Each row is a point on a tangle of strands that fork, close into loops and nearly touch. The rows are in no order.
In the rows, 128 means zero.
Two points are linked if the straight distance between their rows is under 95.7.
Vizuf: [146  98 127 113 137 139 144 117 224 130 122 121 153  98 126 147 164 158
 135 122 140  85 176]
Lefe: [117 121 112 147  92 102  61  94  91 111 135 125 114 188  93 134  70  96
  69 146 124 119 138]
sape: [ 93 107 135 131  96 100 146 119 139 147 118 152 127 142 114 154  99 172
 121 148  99 120 149]
rozi: [194  75 174 128 162 153 172 124 183  94  83 120 134 120 174 174 135 146
 176  99 168  87 177]
seru: [ 78 190 204 117 151 164 137 135 132 115 120 139 130  82 138 117 200 120
 160  98 146 178 172]
Gebo: [173 127  81 128 129 110 123 162 106 129 189 143 125 135  85  87 126 125
 132 162 104 118  63]
kor: [114  74  82 140  49 113  87 134 154 157 147 105 105 188 148 164  83  87
  79  99 119  99 128]
vepan: [172 108  92 144 116 125 163 149 153 157 172 116 111 112 120 136  79 162
 129 142 136  77  84]
gopub: [ 95 130 133 131 106  80 104  80 112 146 121 119 145 175 133 126 116 115
  73 125 114 141 146]
Tivi: [135 177 115 129 158 127 170 182  97 142 162 107 104 112  93  74 126 108
 154 152 139 161  71]
gug: [134 168 101  83 150 153 143 182 100 161 157 131 104  94 138  97 158 148
 180 144 121 154  90]
Nekas: [164  89 128 149 128 186 138 175 196 112 150 110 101  79 166 174  96 112
 143  97 161  59 115]
Muru: [ 85 191 188 146 151 156 135 131  80 101 132 152 114  87 106 105 129 101
 147 126 139 166 112]
sufem: [109 128 122 112 115 104 158 171  80 172 139 103 130 163 118  89 152 153
 146 145  83 148 110]
Pob: [ 77 166 124 133 109 147 147 166  74 152 128  92 124 129 100  76 142 107
 127 148 126 163  95]
Muzu: [117 141 133 107 155 117  74 104 133 133 143 138 125 130 126 127 149 116
  92 158  93 150 152]
Goti: [ 96 140 140 157  97 104 136  99 158 130 127 131 142 121 158 160  87 150
  88 120 154 100 132]
Larof: [159 131 109  91 177 142 114 131 170 131 139 134 146  92 154 109 199 145
 143 133 110 150 137]
tutez: [103 131 137 131  94 133  86 150  15 118 103  79 108 213 106 106 152  57
 112  92  97 188 139]
dinug: [131 162 129 126 157 149 139 142 102  92 124 130 135  89 114 115 112 145
 119 161 139 111 108]
pebuf: [166 106  68 149  88 112 158 144 131 141 167 121 114 145 101 124  84 129
  99 150 133  86  69]
miba: [213  76 139 120 171 157 145 139 173 105 120 108 144 100 167 138 156 153
 163 121 147  79 122]
Kuzaz: [115 109  84 126  73 116  99 108 210 161 149 121 137 141 146 164 138 138
  73 123 124 107 174]
Gubu: [203  82  96 158 129 171 136 157 196 132 172 127  97  83 143 151  96 128
 157 110 150  73  86]
Bibas: [145 153 150 128 169 129 154 126 124 117  88 127 135  93 122 151  99 166
 200 146 173 113 123]
Ves: [129 132 163 184 123 143 148  99 150  89 116 147 129  85 133 167  62 147
 127 108 175  86 128]
zuvor: [100 152 118 139 105 100  64 111  57 111 125 118 125 191  92 106 101  81
  88 147 124 157 123]
siku: [171 125 149 100 194 163 146 141 120  86 114 142 124  90 134 124 155 121
 156 144 126 121 112]
bep: [177  68 132 112 153 151 140 133 216 122 128 120 139  88 154 152 146 152
 156 107 141  70 148]
ras: [111 181 188 140 171 167 140 171  95  98 118 135 109  80 122 113 141 118
 187 130 152 162 113]
Keri: [113 141 122 123 104 113 151 193  46 146 145 106 111 184 109  91 138 111
 129 133  87 161  87]
Gafu: [116 112 128 115  91 107  91 110  43 129  85  86 137 227 130 128 178 100
  96  93  80 176 186]
nam: [ 85 114 135 116 105 107  96 141  70 157 123  99 125 192  96  87 159  91
 119 128  76 175 140]
Vidoz: [151 151 209 138 187 170 155 138  94  77  74 121 135  98 152 121 160 142
 200 110 156 149 155]
puzi: [144  94  61  92 103 111 110 124 110 176 162 141 142 151 125  83 154 130
 128 134 101 121  82]
gud: [ 99 153 170 137 139 109 131  67 137 107 116 165 153  99 135 135 131 148
 113 110 139 133 163]
Naba: [143  53  93 135  55 101  90 117  97 134 106  85 127 225 129 164 115  94
  83  92 105 102 149]
saper: [127 119  62  96  90 122  89 113  82 177 132 100 137 191 134  95 182 100
 102 134  91 168 122]
nelav: [116 131 112 126 119 117 130 136 124 133 129 145 125 133 121 143 111 156
 119 172 102 128 109]
murim: [126  80  64  93  84 100 124 119 140 171 143 134 140 158 140 123 120 133
 111 125 120 105 100]
fom: [111 168 133 123 142 126  69 126  97 135 157 118 113 139 121 112 144  95
  90 167  98 169 122]
Geli: [127 113 112 145 116 122 148 128 158 121 138 152 102 120 119 162  56 120
  99 132 140  96 104]
pemo: [145 148 158 171 157 143 142 104 121  56  97 150 145  84 130 138  90 137
 142 122 174 105 112]
Gizub: [111 168 140  88 168 144 153 164 119 148 124 137 111  90 136 116 155 147
 185 140 123 159 126]
Rifa: [ 84 154 124 133  97 118  81 148  40 119 122 110 109 200  90  88 120  57
 107 119 118 188 114]
Sop: [135 162  83 120 128 105 175 164  83 130 142 138 113 144  85  94 106 109
 131 157 134 145  69]
vid: [138 130 118 151 141 112 163 131 131 104 123 156 111 112  92 146  54 132
 138 147 157 105  98]
ridot: [119 104 141 142 151 112 121  88 177 141 128 117 142 111 117 122 117 134
  94 135 120 115 146]
rotu: [209  99  89 135 154 148 155 155 167 116 153 143 104  91 120 154  83 137
 174 133 164  76  77]
Bibev: [115 105 124 159 104 166 117 169 189 122 162 122  98  87 139 164  74  96
 116 101 150  66 121]
kudo: [179  83 180 167 140 171 143 125 150  46  83 136 132 117 166 173 107 118
 151 102 173  80 133]
tosu: [ 91  82 123 142  56  96 150 122 145 158 122 128 130 173 126 157 100 157
 105 120 107 101 158]
kaze: [139 103  72 133  92 140 120 133 173 145 160 142 100 121 149 164  84 128
  96 130 129  96 102]
Bobot: [118 128  72  95 121 126 128 129 116 184 146 125 134 133 129  85 174 123
 137 147 102 159  92]
ped: [ 91 163 131 113 127 128 148 142  83 133 122 113 140 117 105  88 127 134
 119 154 134 129 106]
vif: [ 96 158 104  96 118 102 113 103 143 157 125 132 143 160 128 116 182 124
  87 137 100 180 185]
miga: [ 55 166 150 130 108 167 122 162  98 163 136 102 102 115 114  85 156  99
 123 127 119 186 130]
Zam: [184 130 108 132 158 151 140 157 130  90 152 130 122  87 114 121  98 156
 120 154 135  91  99]
vovut: [126  99  93 124  89 100 115 133  88 136 130 117 131 186 105 118 115 115
  94 150  95 119  96]
Ral: [ 92 190 159 145 138 137  96 135  76 101 146 142 113 121  99 106 127  89
 111 148 121 170 108]
Ripom: [179  60  65 124  75 106  96 119  76 136 118  90 125 226 136 151 129  87
  83 102 100 115 106]
bizu: [114  92  87 106  64  97  90 106 167 166 142 121 133 187 141 162 145 122
  70 118 111 111 172]
kam: [127 120  94 139 114 114  74 125 126 106 145 138 114 144 100 125  69 118
  73 149 119 114 121]
duf: [113 125 158 157 124 132  80  76 148  85 133 156 133  98 136 153  78 119
  81 102 152 100 153]
tel: [139  89 170 179 129 174 128 110 187  67  90 140 132  90 168 179 102 121
 143  74 172  88 159]
Lus: [ 91 117 140 156  89  91 109  78 145 145 133 119 148 152 133 140  88 120
  69 116 144 107 143]
zisa: [164 100  66 132  78  99 139 141  94 135 151 117 121 194 110 131 104 106
  84 140 115 106  67]
pura: [106 135  89 104 124 105 108 110 125 180 128 112 139 156 131  97 170 110
 104 144 101 176 127]
lakup: [122 142 101 118 134  99 152 117 161 177 124 121 144 127 143 118 153 173
 135 150 114 153 130]
das: [ 91  99 112 154  68 121 100 118 188 165 155 111 105 148 154 172  82  93
  76  99 133 102 148]
kef: [ 98 135  98 104 114 142 129 161  93 193 155 103 107 150 121  69 173  88
 133 122  99 186  92]
kase: [118 100 151 139 122 131 127 105 207 129 138 130 138  98 129 159 123 139
  95 112 135  85 179]
geles: [117 174 219 143 174 159 144 118 108  83 106 143 140  81 152 117 177 135
 185  93 148 170 163]
gar: [128 132 154 130 181 114 133 115 158 125 123 121 150  92 132 113 140 138
 133 140 125 133 127]
vos: [119  74  75 145  51 142 142 165 167 177 171 107  96 142 134 136  77 108
 118  97 130  73 101]
Sor: [ 81 120 131 170  75 140 117 141 183 140 157 122 100 112 148 171  69  89
  96  92 151  84 134]
pom: [135 114 169 179 128 158 112  68 165  74 112 160 137  87 157 173  94 120
 111  85 163 103 148]
bika: [ 64 171 146 120 122 131 113 136 115 155 128 112 131 126 124  89 167 125
 117 130 106 193 157]
gam: [186  95 188 120 164 155 181 107 139  84  54 129 149 132 166 160 158 154
 192 107 169 113 189]
Nogu: [189 142 161 141 198 162 156 154 100  58  96 133 122 103 129 131 136 116
 172 145 151 136  96]
zeki: [101 136 163 155 109 118 100  42 167 107 129 161 154 104 140 147 116 138
  85  86 148 115 184]
lif: [141  85 113 117  84 100  85  86  60 130  93  89 131 233 129 150 141  94
  79 104  97 130 169]
gagu: [129 150 113 140 122 101 159 139  96 103 136 160 117 136  73 132  80 112
 115 168 135 115  82]
sadi: [158 110 168 134 171 137 153 117 162  90  89 126 146  93 155 151 124 156
 156 111 162  98 153]
tus: [ 68 191 173 126 140 135 118  94 131 122 117 164 139  96 133 118 185 115
 138 104 132 197 179]
fer: [167 157 170 103 193 149 160 155 105 120  97 108 130  91 134 142 135 149
 224 144 163 125 128]
Dad: [167 100 112 129 126 128 158 137 171 173 140 117 119 103 126 152  99 183
 178 151 142  85 109]
tofo: [109 160 113 107 123  99 121  94 183 142 125 145 161 139 119 140 186 143
  89 136 122 151 189]
gofe: [175 120 117 149 139 134 170 158 158 103 140 140  94  98 102 170  55 136
 155 136 170  71  94]
Fon: [104 159 154 111 174 131 142 100 164 123  97 160 147  96 129 132 187 126
 147 117 131 170 173]
musu: [ 72 174 138 115 112 100  96  73 119 137 119 140 147 152 124 116 164 121
  89 116 113 179 195]
val: [161 122  92 102 134 115 155 140 128 180 147 127 131 113 118 113 128 179
 188 158 127 108  92]
mut: [171 108 206 145 157 154 163  85 120  58  64 160 152 123 170 158 137 145
 182  88 172 120 160]
sisig: [112  80 102 133  64  88  87 110 125 145 125 120 127 209 140 162 101 101
  80 122 108 113 138]
lave: [206  86 148 113 190 175 141 142 134  74 103 126 136 107 154 123 154 138
 153 127 129 104 129]
zusep: [ 69 162 171 132 128 104 131  89 103 129 120 158 147 123 122 119 142 134
 126 133 120 152 139]
tuvo: [132  97  92 119 105 134 138 119 193 158 139 150 107 112 156 179 119 149
 124 132 125  98 121]
laza: [ 73 139 145 106 105 103 104 132  95 165 123 107 128 197 113  94 183  99
 101 105  83 192 184]
mak: [145 146 146  82 189 162 158 150 139 125 101 140 125  86 141 126 180 159
 196 127 125 157 166]
vuvo: [144 140  92 114 114 113 121 183  73 143 186 122 115 162 101  69 142 116
 120 148  91 145  70]
zur: [162 150 182 115 195 186 151 181 106 105  92  97 124  92 152 114 175 133
 219 121 155 154 136]
Feba: [133 148 123 108 164 156 111 153 143 156 154 115 131  88 138  89 203 133
 148 142 101 167 121]
Bami: [145 115  90 108 136 121  72  98 160 150 152 136 126 135 133 133 142 122
  93 159  95 134 128]
Rik: [181 129 100 117 157 144 126 162 118 127 175 136 125  94  98  87 134 151
 150 156 111 110  80]
fati: [110 181 158 143 162 150 149 192 104 124 148 115  99  88  94  86 128 101
 171 140 153 167  86]
lile: [104 152 134 122 141 106 149 140 117 141 102 126 141 110 115 124  98 184
 180 154 141 125 134]
Zeze: [128  99  76  98  82 102 124 107  90 164 100 103 143 211 138 129 181 118
  89 116  80 164 149]
tam: [145 119  97  99 144 133 130 125 162 137 134 161 123 103 145 152 133 158
 136 154 110 114 114]
lis: [124 133 137 151 136 130  76  96 130  93 137 142 128 115 114 137  85 122
  73 148 118 120 138]
kizig: [116 163 203 138 167 121 139  96 128  87 107 153 160  89 149 136 156 146
 158 115 153 130 149]
geb: [205 140 103 106 189 171 158 159 107 124 131 125 111  83 123 113 131 161
 207 149 138 133  96]
Vako: [180 133 115  83 180 159 157 148 127 135 119 137 120  82 139 129 137 183
 196 146 121 127 138]
nubit: [ 75 170 171 102 144 120 147 133 104 134 118 165 124 105 124 116 143 144
 158 134 116 161 146]
sal: [145  54  51 127  55 120 120 139 149 178 167 123 121 167 142 121 106 132
 110  96 113  90 104]
mupod: [132 107 150 130 149 120 145 123 181 121 112 129 138  94 133 159 103 148
 154 134 163  75 123]
puzes: [117 170 186 163 142 125 137  83  89  68 131 169 144  83 110 120  97 135
 137 115 159 115 109]
guse: [ 87 141 118 152  89  85 123 116  91 102 114 143 142 165 117 126  75 119
  98 126 146 122 103]
bubid: [ 91 167 154 125 162 147 110 151 143 140 130 107 135  89 132  91 181 129
 135 129 118 180 149]
Katan: [114  98 107 125 100  93 102 148  58 131 110  99 140 213 112 101 133 101
 108 120  85 152 118]
Tivef: [157 116 169 119 197 129 139 121 170 103 104 128 151  96 146 120 159 150
 153 116 129 130 162]
monep: [ 94 152 131 154 116  95 139  97 117 112 116 150 145 123 136 134  68 145
 103 122 162 115 109]
kos: [ 76 156 165 142 111  90 122  90  75 141 124 128 147 161 114 108 134 109
  96 131 112 158 126]
saf: [128 148 100 106 131 100 153 117 198 160 128 141 156 127 136 141 178 177
 127 138 123 143 174]

A piece is two or more points that can be reached from each other along the links. Count, over all rows, the pieces, the separate loops (a circle has one, a figure eight two, a Y none), the forks (points with three links) and the tips (points with one).
pieces | 6
loops | 0
forks | 13
tips | 25

A fork is a point with three links, a tip a point with one. Leave the first point through the second and follow the links. Name the first fork or tip that comes.
Pob, ped | sufem
val, Dad | laza
Bami, Muzu | vid
gar, ridot | Nogu

How many points has the smallest loop of links through each point below? Write none if it is on no loop.
Naba | none
Vidoz | none
Feba | none

Name the points in between on the shortest way along the links from the first point to the second, in order.
Tivef, siku | gar ridot kase Vizuf bep miba lave
das, fati | Sor Bibev Nekas Gubu rotu gofe vid gagu Sop Tivi
seru, geb | geles kizig gud zusep nubit Gizub mak Vako
tel, zur | pom duf zeki gud kizig geles Vidoz
lis, guse | duf zeki gud zusep kos gopub Lus Goti monep
